Each row is a point on a landscape with many peaks, with its height.
A climber steps from a point to the highest of its 2 nearest points, and stops where none of them is higher. Distance is the straight distance between rows; heights are no part of it.
Z_236: [ 45 -18 -29 -10   5   3   3   0  16   4  36  13  10 -18   5  -4  10 -32
  -5 -31 -40 -21   1  -1]  height 6.11
Z_821: [ 26   7  12  21  37  45  -5 -18   5 -30  53 -13  69  53 -44 -15  -3  40
  15   6   9   1  18  35]  height 1.63
Z_410: [  5  24   8 -32 -14 -49  30   1  45  -6 -37  49  -5 -21  13  30  59 -37
  -9  21 -36 -45 -46   2]  height 2.04
Z_843: [ -4  -5 -52  -6   9   6 -27  31  26  -7 -24 -29  33  -8   6   4 -35  -3
  30   3   8  29 -53 -12]  height 4.95
Z_49: [-15  29  -6 -15 -13  -5   0 -28 -12  15   5 -27 -50   8  -2 -43  16 -30
   9 -16  -2  -3 -27  18]  height 5.26
Z_798: [-16   1 -27 -31 -14 -10  30  -3  12  27 -47 -30  -8  -7  13  26   8 -26
  -6   0  46   6 -47  -5]  height 2.82
Z_681: [ -4   2 -36 -12  40  -1  19 -11  17  15   7  26  53  19 -31 -42  29  21
  34 -13 -47 -45 -22  39]  height 2.65
Z_726: [-44   9  12   0   9  45 -29  41 -45 -12 -20   9 -23 -25  -5   8 -40   0
  -5 -32  15  -6 -26 -13]  height 4.32
Z_418: [  5  13  39  14  30   2  22  -2  23   7  51  35  14 -11 -30  10  29  16
 -20 -35 -26  -3 -31 -11]  height 0.91
Z_39: [ 10 -32  19  16  29   9  -4  -9  14  -4  67 -16 -14   8 -30 -28   3  46
  34 -46  26  13  26  27]  height 1.88
Z_796: [ 43  26  11  -1 -46 -14 -20 -13  55  12  25 -15 -61  17  -7  31  52 -29
 -27   4  17 -22  22  -6]  height 3.97
Z_584: [ 36 -22   3  16  24 -15  -8  23  11 -21  -5  15  21  37 -14 -53 -22  27
  23 -20 -19   2  53  18]  height 2.84
Z_557: [-34  -9  -4  -9  15 -27 -11   7 -12  -6 -59  22  22 -22   7  47 -15  -4
   6  23 -35  15 -11  -5]  height 1.17
Z_300: [ -1 -39   7  -2  18  34  14 -14  29  20  50  -6  44  30 -28 -34 -22  17
   4   2   5 -17 -10  45]  height 1.99
Z_853: [-15 -11  43  14 -14 -11  52  -6  -1  27  12 -10  28 -18   7   7 -26  11
 -25  -5  14  -3 -22 -27]  height 0.35
Z_697: [ 22  -4  28  17 -14   5  -8  -6 -24  26  58  -2 -42  24  10  -8  25 -17
 -21  16  11   5  38 -17]  height 6.13
Z_215: [  8 -10  -9  27 -52 -26  24  30  -9   3 -17 -25 -35  21  17  -8   5  -7
 -17 -11  15   7   1 -13]  height 4.92
Z_455: [ 12  -1   3 -28   9 -14 -11  -4  10  -8 -31  12  57 -23 -11  49 -39  11
 -20   9 -45  -4 -32  -2]  height 0.90
Z_759: [ -4  14 -10   6   9 -14   3  32  -8  10 -17  14 -20  17  11 -19   2 -31
  -3  -4   3  29  -8 -40]  height 5.81
Z_870: [ 25 -12 -16  14  -4 -20 -12 -33   1   3  90 -40 -15  48 -22 -33   8 -11
   4  -6 -10 -11 -21  10]  height 7.80
Z_600: [-14  -9  26  13  -2 -22  25  -6   3   2  31  10 -19 -14 -10  21   2 -17
 -44 -24   1   0 -52 -32]  height 0.61
Z_172: [ 17 -24  13 -11   5   6   7 -16 -19   8  77  22 -11  11  -6  13  13 -15
 -22  -2 -17 -43  13   2]  height 7.68
Z_267: [-13   7 -28 -49  10   4  19  -7 -33  -1 -39 -10   2 -41  27  10  11 -31
 -17   6   7  20 -66   8]  height 2.40
Z_544: [-20  14  19 -14   3 -30   5 -16  26  17 -11  37  -1  10 -25  31  28 -27
 -13  -2 -36 -26   5   1]  height 2.54
Z_846: [ 24  10  20   1  31   5  26  -5 -24 -23 -30  -9  85   7  -9  14   7   0
  15 -19 -21  16  28  22]  height 2.12
Z_631: [ 18  16   2  -9 -34  12 -12 -10  22  17  10  -5 -47  -5  14  -1  46  -5
 -28  26  21  21  42 -15]  height 4.97
Z_607: [  0  36  -6 -22 -42 -18  27 -18  -9   6  -9   9 -27 -37  49  10   1   2
 -19  64 -12   6 -11 -37]  height 2.74
Z_890: [-12   8 -18 -25  37  12   3  -1  40   5  31   3  63  20 -24 -30   7  35
  31  19  -6  -5 -28  15]  height 2.34
Z_491: [ 23  10 -18 -42  24   8  -5  20 -27 -18 -28  20  30  17 -25  10   0   3
   4 -36 -31 -44  -8  22]  height 3.35
Z_957: [-33  23 -23  15  11  40 -27   0 -15  10 -26  10 -80 -13  10 -16 -43  25
 -28  20  76  22  -3 -19]  height 6.28
Z_192: [-20 -25  20  15  18  15 -50  47 -48 -14  18  -6 -21  48 -17 -36  -2  12
   1 -36  34 -23  11   7]  height 3.31
Z_101: [  4 -22  -5 -23  22  20 -18  16 -37 -32   9 -33  -8   2 -11   0 -20  12
  15 -43  46  -1  29  10]  height 2.83
Z_514: [ 29  -3 -18   5  -2   0 -33   0   4   9 -21 -17  82   0 -12  38   3 -14
 -24  -6 -49 -21  18 -12]  height 0.62
Z_898: [  9  25  38   9 -32 -34  51 -19  36   6  13  32 -84 -13   7  -2  39   0
  -1   5  14   5   6   1]  height 2.11
Z_996: [-21   6 -11   4 -22  -4 -21   0 -24  -1  10 -22  11 -17  29   4  12  20
 -20  38 -20   5   9 -38]  height 3.30
Z_693: [  2  -3   5  30 -57 -16  42 -30  36  17 -22  10 -74 -54  30  29  12  10
 -28  12  44   8  12  -5]  height 2.85
Z_573: [-51 -25  -4  36 -25  12  14   4 -36  15 -47 -14  -8 -52  26  35 -50  17
 -21   1  47   1  -7 -15]  height 3.00
Z_30: [ -3 -12   4 -10   5   9 -22  56 -33 -21   5  17   5  14 -20 -11 -19  11
 -13 -42 -22 -44 -25  -2]  height 3.76
Z_974: [-55  11 -16  -9   7  14 -13 -18 -35  14 -17 -19 -21 -17   8  -6  33 -29
  25 -18  18  15  15   4]  height 4.44
Z_295: [ 15  -9 -21  40 -13  12 -25  -1  -3 -20  78 -42  35  35 -16  -2 -19   8
  22   2 -23  -5  -3   1]  height 6.51
Z_344: [ 55 -17 -23  26  40  31  -4 -17  15 -25  35  30  51  45 -42 -14  28  59
  -9  10 -31 -15  44  40]  height 1.33
Z_475: [-29  -1   5  18  22  -4 -25  15  -5  26 -71  12  55   4  26  14 -33 -29
  14  53 -12  39   6 -20]  height 1.43
Z_937: [ 31 -37 -22   8 -26 -12 -15 -15  16  -3  -4 -45  15  23  -5   9   6   5
 -14  -2   5  14  53  13]  height 2.10
Z_707: [ 21   6  11  -5  39  17  28  -6 -38 -33  17  -5  51 -13  23  -1 -13  -1
  14   5  -4  40  15 -14]  height 1.81
Z_78: [ -7  42  13 -32   3   3 -21  12 -12  37 -74  14 -29 -29  15   2 -35   2
  11  10  20  -7  25 -26]  height 1.44
Z_686: [ 18 -10 -26  -4 -14 -30  10 -22  18 -22  36 -14 -52  30 -16 -33  22  -9
 -17 -15 -13  -2 -45  28]  height 6.35
Z_833: [-10 -31 -27   8  -4  29 -13   6 -32  -7  29 -27   0 -25  30   3 -65 -34
  12   2  13   7  19 -26]  height 6.85
Z_283: [-23 -18 -15   2  -9 -31  -2 -15 -11  14 -36 -21   7 -24  39 -27  13  16
  -5  32   9  27  43 -26]  height 2.76
Z_9: [ 14  -7 -24 -29 -40 -10  37   1  40   4   7 -25   2  -9  -4  59  49 -17
  -6 -13  35 -28 -30  -5]  height 3.49
Z_995: [ 47  25  10  10 -14 -20 -15 -36  50   7  42 -13   1  37 -36  35  50 -19
 -29   6 -23  -8  28  -5]  height 3.19
Z_778: [ 14   6 -40  16   8   4  -2  13  19 -26  25 -12  31  21 -15  26 -19  -3
  24  -3 -24  27 -38  -7]  height 5.62
Z_669: [ 10 -50 -48   0  19  10 -18  11 -11  -7  30  -8  43 -18  23 -20 -21 -32
  13 -17 -18  -6   6 -10]  height 5.76
Z_227: [-32 -12  20  -7  -5  -7  13  19 -38   3 -71 -27  31 -15  18  -9 -38  27
   8  -8  43  -5  -3  -7]  height 3.68
Z_746: [-36 -16  29  11   3   8 -18  -1  12  25  -7  15  -1  -1 -26  10  -2  13
  -3 -10 -12  -3  29  15]  height 2.07
Z_115: [-44 -14  17   5  15  23 -18   3 -17 -36 -34  13   4 -13  20 -29 -63  32
  22  48  18  18  34   6]  height 4.40
Z_240: [ 17   7  -5  15 -57 -18  40   6  13  -3  17 -26  -1   7   6  26  55   3
   1 -10  -1   2 -14   3]  height 4.15
Z_370: [ -7  16   4 -13  22 -22  20   1  -2  16 -23  38  36  33 -41  -3  11  -8
  16 -31 -55 -51 -20  23]  height 2.98
Z_855: [-14 -21  18  18  -8   0   0  -4 -30 -33   2   0 -37   4  14 -42 -43  43
  -8  29  -5  36  31  14]  height 3.77
Z_515: [ 32  12 -39 -16   1 -29  10   9  10 -13  13  16 -15 -19  27  16  42 -38
   6  -3 -29   6  -9 -38]  height 7.09
Z_130: [-32   0  -7  -1  -4   9 -19  10 -43   6  21 -13  26   8   5   4  57 -14
  -4   4 -11 -10   7  -7]  height 3.82
Z_287: [-36 -11  21  32  19  51 -52  -6 -24 -45  11   2  -2  22   7 -39 -67 -20
  46  23  15   5  44  17]  height 5.12
Z_34: [-17  10  -5  18 -35  10   4 -23  -3  14 -19  11 -79 -39  26  31  20  36
 -32  33  55  14  52 -11]  height 3.75
Z_55: [  1 -13  37 -19  -7 -10  38 -13  32  13  31  39 -53  10 -15  -7  32  31
  -8   6   8 -10  19  26]  height 1.68
Z_503: [-37  35   9  -6  -4  50 -16   3 -11  12 -26  17 -73 -43   0  24  -6  10
 -23  -2  34  12 -29  -4]  height 5.11
Z_372: [ 13  21  -6 -28 -30 -42  21 -13  24  -9 -46  39 -38 -41  47  33  24 -36
 -26  56 -27   3 -25 -14]  height 2.26
Z_441: [ 28 -19  13  12 -10  -2 -21 -10 -20 -28  20 -11 -10  49  -6 -56 -22  32
   9   2 -30   4  34  43]  height 3.23
Z_814: [ -5  44 -17 -11  18  11 -19   5 -31  22 -90   1  -6 -45  37  10 -57 -13
  35  36  29  35 -15 -12]  height 1.75
Z_195: [ 46   4   9  18  -4   2 -38 -14  19   8  33 -17  10  49 -41  12  37  16
  -8 -14 -18  -4  61  24]  height 2.64
Z_257: [-32 -15 -10  -9  14   7  -3  15   5  -4 -30 -43  41 -17  17 -42 -52  22
  26   0  58  17 -35 -13]  height 4.28
Z_351: [-11  14  -4  22  13  28 -23  10 -20 -30   2  -1 -18   7   2 -14 -79 -40
  38  -3  -6  28  15  -7]  height 5.80
Z_87: [ 30  31  35  11 -24  -9  40   3  45  -3  40  37 -13   7 -23   8  71  12
 -24 -23 -19 -45 -50  12]  height 1.21
Z_275: [-10   2  25 -13   8   4 -12   1 -16  -3  20 -17 -51 -21 -16  -7 -17  41
  30 -28  54   9  37  -1]  height 2.39
Z_714: [ -1  35  44  -6 -49 -39  36 -17  65  -7  -5  18 -43 -33   0  11  61  -8
 -10   3  -8 -37 -50  16]  height 1.60
Z_816: [ 17   9 -29 -61  16  -9  -8  18 -12  32 -79  16  15 -37  35  10 -16 -18
  24  34  -3  23 -55  10]  height 2.05
Z_323: [ 19 -17  20  23  54   3  15  24 -10 -14 -24  12  55  43 -19 -37 -22 -21
  18 -44   0  10  12   9]  height 2.48
Z_276: [-31  -4  26  35  21   8  -7  12  28  39 -22  22  54  11  -4   0 -10 -18
  21   8 -25  20  14 -10]  height 1.71

Where does a climber stop that starts at each point below?
Z_344 => Z_172
Z_814 => Z_515
Z_410 => Z_870
Z_227 => Z_870
Z_846 => Z_833

Call two points neighbours if one is among the 2 nearest of the other. Go from one point of each pair to the other, from neighbour to neighbour, staying as high as possible. Name the lowest point that can't be avoided.
Z_515 / Z_30 => Z_34
Z_833 / Z_515 => Z_669
Z_172 / Z_515 => Z_236
